Each row is a point on a landscape with many peaks, with its height.
From any point a climber steps to the highest of the 2 points nearest to it. It stops when none of these is higher. Distance is the straight distance between rows; heights are no part of it.
Q391 (h 153): 148; 138; 137; 139; 67; 101; 115; 129; 143; 161; 106; 119; 150; 144; 137; 100; 145; 156; 117; 144; 132; 143
Q182 (h 397): 101; 111; 109; 103; 189; 125; 136; 136; 125; 124; 128; 144; 137; 106; 119; 129; 120; 109; 126; 137; 119; 108
Q699 (h 114): 105; 146; 133; 128; 143; 134; 99; 140; 86; 149; 96; 116; 137; 130; 110; 139; 116; 109; 156; 113; 102; 124
Q508 (h 336): 99; 147; 109; 124; 111; 125; 105; 129; 98; 162; 92; 113; 160; 139; 141; 92; 136; 103; 120; 120; 149; 114
Q103 (h 344): 148; 72; 101; 111; 107; 132; 152; 141; 165; 83; 166; 157; 158; 174; 112; 110; 117; 144; 108; 95; 155; 157
Q990 (h 78): 159; 129; 120; 125; 128; 135; 158; 106; 135; 114; 142; 112; 105; 111; 155; 117; 136; 83; 140; 150; 131; 116
Q350 (h 372): 116; 142; 86; 143; 102; 141; 120; 128; 106; 138; 109; 103; 139; 136; 123; 121; 110; 73; 138; 137; 112; 130
Q578 (h 386): 173; 145; 166; 136; 122; 129; 135; 139; 120; 101; 146; 124; 114; 131; 158; 166; 101; 118; 171; 93; 136; 166
Q216 (h 129): 130; 157; 160; 144; 151; 123; 128; 104; 130; 146; 115; 118; 122; 122; 117; 128; 116; 137; 125; 137; 131; 114
Q74 (h 77): 149; 143; 151; 153; 127; 141; 156; 90; 155; 138; 142; 112; 96; 135; 136; 115; 123; 119; 113; 148; 137; 133
Q76 (h 187): 100; 141; 154; 115; 174; 123; 127; 122; 122; 172; 98; 123; 146; 116; 132; 75; 130; 120; 115; 124; 144; 123
Q430 (h 332): 114; 157; 164; 121; 92; 124; 100; 105; 120; 155; 111; 113; 150; 151; 139; 135; 136; 134; 112; 112; 144; 115
Q941 (h 146): 125; 120; 130; 130; 145; 142; 123; 161; 103; 112; 139; 126; 100; 119; 117; 151; 108; 105; 166; 114; 88; 159
Q965 (h 441): 123; 74; 56; 106; 93; 128; 136; 145; 158; 83; 158; 156; 162; 179; 117; 130; 118; 116; 110; 101; 147; 138
Q673 (h 540): 132; 98; 127; 103; 140; 131; 143; 115; 156; 102; 146; 139; 143; 137; 119; 150; 126; 115; 117; 123; 123; 109
Q660 (h 6): 168; 132; 117; 136; 122; 105; 114; 135; 103; 86; 139; 141; 131; 98; 123; 179; 129; 157; 147; 118; 114; 112
Q434 (h 155): 84; 113; 121; 110; 179; 122; 134; 144; 142; 157; 112; 131; 159; 129; 109; 83; 114; 118; 104; 132; 134; 128
Q541 (h 233): 162; 96; 94; 115; 96; 111; 131; 139; 133; 92; 143; 130; 150; 146; 123; 155; 128; 112; 141; 107; 113; 116
Q553 (h 131): 93; 133; 120; 128; 162; 148; 115; 160; 99; 132; 114; 125; 116; 125; 113; 135; 98; 89; 162; 121; 94; 148
Q455 (h 231): 86; 145; 121; 123; 158; 119; 128; 104; 140; 179; 101; 122; 128; 135; 112; 73; 124; 118; 107; 151; 135; 101
Q619 (h 269): 128; 139; 160; 131; 106; 115; 118; 114; 145; 139; 124; 133; 150; 136; 132; 131; 140; 164; 97; 115; 149; 137
Q14 (h 469): 119; 71; 109; 89; 116; 124; 135; 135; 160; 99; 151; 138; 163; 164; 111; 162; 125; 134; 112; 113; 115; 111
Q318 (h 429): 121; 152; 103; 147; 101; 152; 119; 106; 113; 113; 133; 120; 100; 130; 120; 140; 113; 81; 129; 129; 127; 127
Q291 (h 327): 164; 145; 150; 157; 109; 134; 133; 115; 131; 106; 141; 116; 111; 138; 126; 154; 92; 112; 151; 109; 119; 155
Q184 (h 280): 74; 128; 123; 130; 136; 139; 128; 121; 151; 176; 114; 117; 117; 151; 107; 84; 116; 105; 102; 160; 116; 129
Q168 (h 266): 109; 165; 105; 142; 125; 141; 116; 128; 83; 169; 93; 113; 112; 116; 142; 81; 136; 103; 135; 129; 148; 130
Q957 (h 354): 115; 165; 161; 152; 98; 158; 109; 103; 128; 146; 121; 119; 78; 139; 130; 146; 145; 130; 123; 137; 134; 133
Q692 (h 467): 167; 162; 185; 140; 126; 133; 131; 117; 117; 129; 130; 117; 123; 131; 169; 140; 118; 122; 159; 113; 154; 163
Q963 (h 31): 178; 154; 138; 155; 106; 103; 136; 103; 124; 123; 117; 114; 133; 117; 141; 142; 141; 152; 146; 145; 128; 105
Q590 (h 222): 137; 144; 135; 135; 124; 121; 96; 163; 88; 124; 121; 137; 137; 103; 139; 145; 149; 175; 146; 106; 135; 147
Q414 (h 58): 132; 121; 94; 124; 123; 115; 118; 163; 105; 124; 113; 135; 148; 100; 139; 110; 145; 135; 135; 129; 127; 125
Q415 (h 98): 157; 117; 169; 117; 165; 128; 154; 147; 115; 109; 139; 124; 99; 107; 155; 139; 120; 111; 167; 122; 119; 156
Q481 (h 444): 127; 127; 128; 168; 134; 135; 136; 121; 166; 137; 142; 141; 93; 133; 91; 127; 116; 146; 110; 159; 108; 149
Q557 (h 333): 73; 108; 130; 130; 148; 154; 131; 137; 152; 166; 121; 127; 98; 148; 99; 122; 122; 120; 111; 162; 81; 134
Q112 (h 211): 101; 92; 115; 96; 109; 140; 140; 147; 144; 125; 129; 126; 156; 153; 149; 103; 147; 101; 107; 125; 140; 133
Q454 (h 166): 143; 123; 94; 148; 120; 129; 117; 149; 106; 105; 138; 128; 119; 132; 107; 150; 104; 91; 160; 121; 93; 147
Q488 (h 342): 148; 69; 59; 117; 155; 101; 152; 152; 139; 71; 161; 165; 156; 127; 94; 136; 111; 155; 137; 110; 122; 130
Q846 (h 400): 103; 133; 127; 105; 114; 124; 116; 114; 117; 137; 110; 122; 168; 136; 137; 122; 131; 108; 108; 111; 146; 102
Q173 (h 237): 130; 146; 172; 131; 102; 89; 124; 122; 140; 187; 99; 111; 163; 148; 144; 98; 137; 168; 125; 138; 120; 122
Q177 (h 124): 152; 117; 147; 120; 163; 116; 124; 158; 105; 95; 144; 144; 108; 109; 134; 171; 114; 130; 166; 106; 111; 155
Q443 (h 51): 183; 133; 126; 133; 120; 106; 160; 105; 142; 103; 143; 112; 114; 114; 141; 141; 131; 114; 145; 144; 127; 97
Q204 (h 355): 117; 128; 116; 113; 189; 128; 129; 125; 109; 94; 147; 152; 112; 87; 124; 142; 125; 116; 120; 127; 139; 120
Q167 (h 154): 111; 144; 170; 117; 160; 116; 122; 121; 115; 172; 96; 125; 145; 130; 117; 116; 114; 136; 134; 121; 116; 106
Q497 (h 110): 128; 138; 126; 136; 103; 161; 151; 92; 135; 140; 134; 102; 87; 123; 148; 111; 143; 92; 125; 159; 138; 119
Q722 (h 89): 111; 139; 111; 124; 125; 124; 88; 164; 85; 147; 94; 126; 161; 117; 130; 122; 133; 137; 144; 113; 119; 123
Q843 (h 30): 160; 110; 108; 122; 134; 106; 129; 160; 108; 99; 134; 134; 143; 101; 133; 142; 140; 144; 151; 122; 118; 130
Q767 (h 128): 108; 143; 145; 128; 131; 118; 91; 135; 115; 138; 117; 146; 158; 104; 112; 143; 142; 208; 112; 105; 135; 123
Q91 (h 170): 146; 148; 153; 146; 113; 112; 111; 137; 121; 139; 119; 143; 143; 114; 139; 150; 158; 207; 134; 122; 135; 129
Q837 (h 358): 107; 116; 84; 115; 172; 120; 122; 156; 109; 106; 124; 135; 157; 127; 102; 134; 96; 95; 137; 117; 112; 124
Q156 (h 59): 148; 147; 149; 161; 136; 138; 149; 111; 166; 135; 142; 132; 76; 111; 132; 111; 142; 161; 109; 164; 152; 145
Q331 (h 535): 118; 86; 73; 118; 94; 113; 127; 139; 154; 86; 143; 148; 169; 177; 91; 151; 118; 132; 108; 109; 112; 113
Q372 (h 152): 103; 127; 88; 133; 103; 153; 135; 115; 133; 142; 126; 113; 102; 125; 134; 88; 142; 88; 110; 166; 136; 131
Q199 (h 270): 119; 92; 111; 106; 108; 144; 137; 134; 165; 104; 147; 145; 147; 159; 124; 119; 139; 127; 87; 108; 147; 150
Q267 (h 191): 131; 122; 93; 126; 97; 126; 107; 146; 110; 97; 128; 123; 143; 145; 119; 165; 108; 82; 152; 109; 102; 117
Q18 (h 483): 139; 163; 128; 149; 126; 139; 129; 103; 99; 120; 128; 115; 99; 115; 130; 131; 92; 74; 151; 123; 138; 134
Q703 (h 533): 129; 121; 162; 123; 100; 148; 129; 130; 152; 145; 139; 129; 103; 138; 144; 130; 164; 156; 106; 148; 128; 135
Q245 (h 398): 131; 126; 173; 124; 104; 119; 142; 118; 163; 170; 124; 114; 119; 138; 156; 108; 166; 163; 112; 160; 133; 122
Q30 (h 99): 124; 129; 141; 139; 154; 142; 136; 127; 134; 134; 131; 129; 96; 109; 128; 119; 146; 142; 121; 149; 130; 126
Q934 (h 399): 135; 75; 76; 92; 153; 126; 153; 138; 147; 72; 169; 158; 149; 129; 117; 137; 113; 118; 121; 112; 134; 125
Q885 (h 69): 102; 105; 115; 108; 154; 144; 127; 134; 137; 111; 148; 157; 114; 112; 125; 149; 155; 147; 96; 136; 133; 117
Q664 (h 208): 86; 151; 85; 148; 126; 154; 120; 115; 103; 165; 106; 113; 84; 115; 133; 78; 145; 104; 122; 162; 138; 118
Q772 (h 41): 125; 147; 144; 135; 136; 142; 137; 128; 96; 158; 105; 112; 92; 111; 160; 103; 140; 116; 161; 136; 141; 131
Q272 (h 218): 120; 116; 129; 112; 105; 107; 127; 117; 157; 125; 140; 138; 167; 138; 118; 120; 143; 170; 81; 125; 145; 109
Q461 (h 564): 150; 169; 163; 142; 123; 138; 132; 91; 116; 128; 121; 110; 122; 132; 154; 126; 101; 94; 141; 108; 155; 137
Q721 (h 76): 184; 138; 135; 152; 71; 100; 119; 109; 137; 125; 122; 118; 151; 144; 133; 124; 132; 155; 129; 129; 132; 132
Q971 (h 97): 109; 123; 136; 122; 144; 134; 110; 129; 139; 115; 145; 151; 140; 114; 116; 141; 146; 188; 96; 117; 136; 130
Q863 (h 268): 148; 149; 152; 123; 151; 114; 120; 131; 109; 109; 132; 131; 136; 97; 143; 143; 126; 161; 139; 106; 152; 139
Q633 (h 311): 135; 124; 148; 104; 178; 114; 142; 141; 115; 90; 157; 148; 129; 82; 139; 144; 126; 151; 128; 106; 149; 128
Q432 (h 466): 122; 119; 147; 109; 127; 134; 124; 135; 132; 127; 128; 128; 151; 136; 126; 139; 120; 120; 125; 110; 123; 125
Q48 (h 468): 122; 88; 83; 102; 146; 116; 142; 129; 156; 107; 142; 141; 147; 129; 116; 123; 129; 121; 110; 142; 128; 110
Q598 (h 308): 139; 143; 177; 127; 109; 112; 135; 109; 131; 172; 103; 109; 129; 132; 155; 126; 148; 153; 138; 147; 132; 99
Q559 (h 384): 97; 137; 138; 159; 154; 145; 122; 122; 155; 166; 122; 127; 79; 134; 89; 122; 115; 149; 121; 160; 93; 142
Q589 (h 68): 154; 133; 175; 130; 147; 134; 148; 134; 108; 135; 121; 113; 106; 113; 171; 125; 146; 128; 164; 138; 127; 125
Q125 (h 367): 106; 161; 126; 160; 129; 156; 112; 110; 102; 144; 117; 121; 72; 113; 121; 130; 131; 119; 132; 148; 128; 129
Q442 (h 285): 169; 91; 91; 121; 124; 95; 147; 142; 145; 91; 153; 138; 164; 128; 99; 148; 122; 151; 142; 113; 112; 111
Q58 (h 422): 117; 130; 171; 138; 96; 159; 128; 107; 162; 150; 141; 120; 88; 153; 127; 143; 138; 131; 100; 146; 120; 135

Where does a climber stop that starts at each point below?
Q843: Q673
Q971: Q182
Q454: Q673
Q434: Q481
Q272: Q673
Q721: Q703
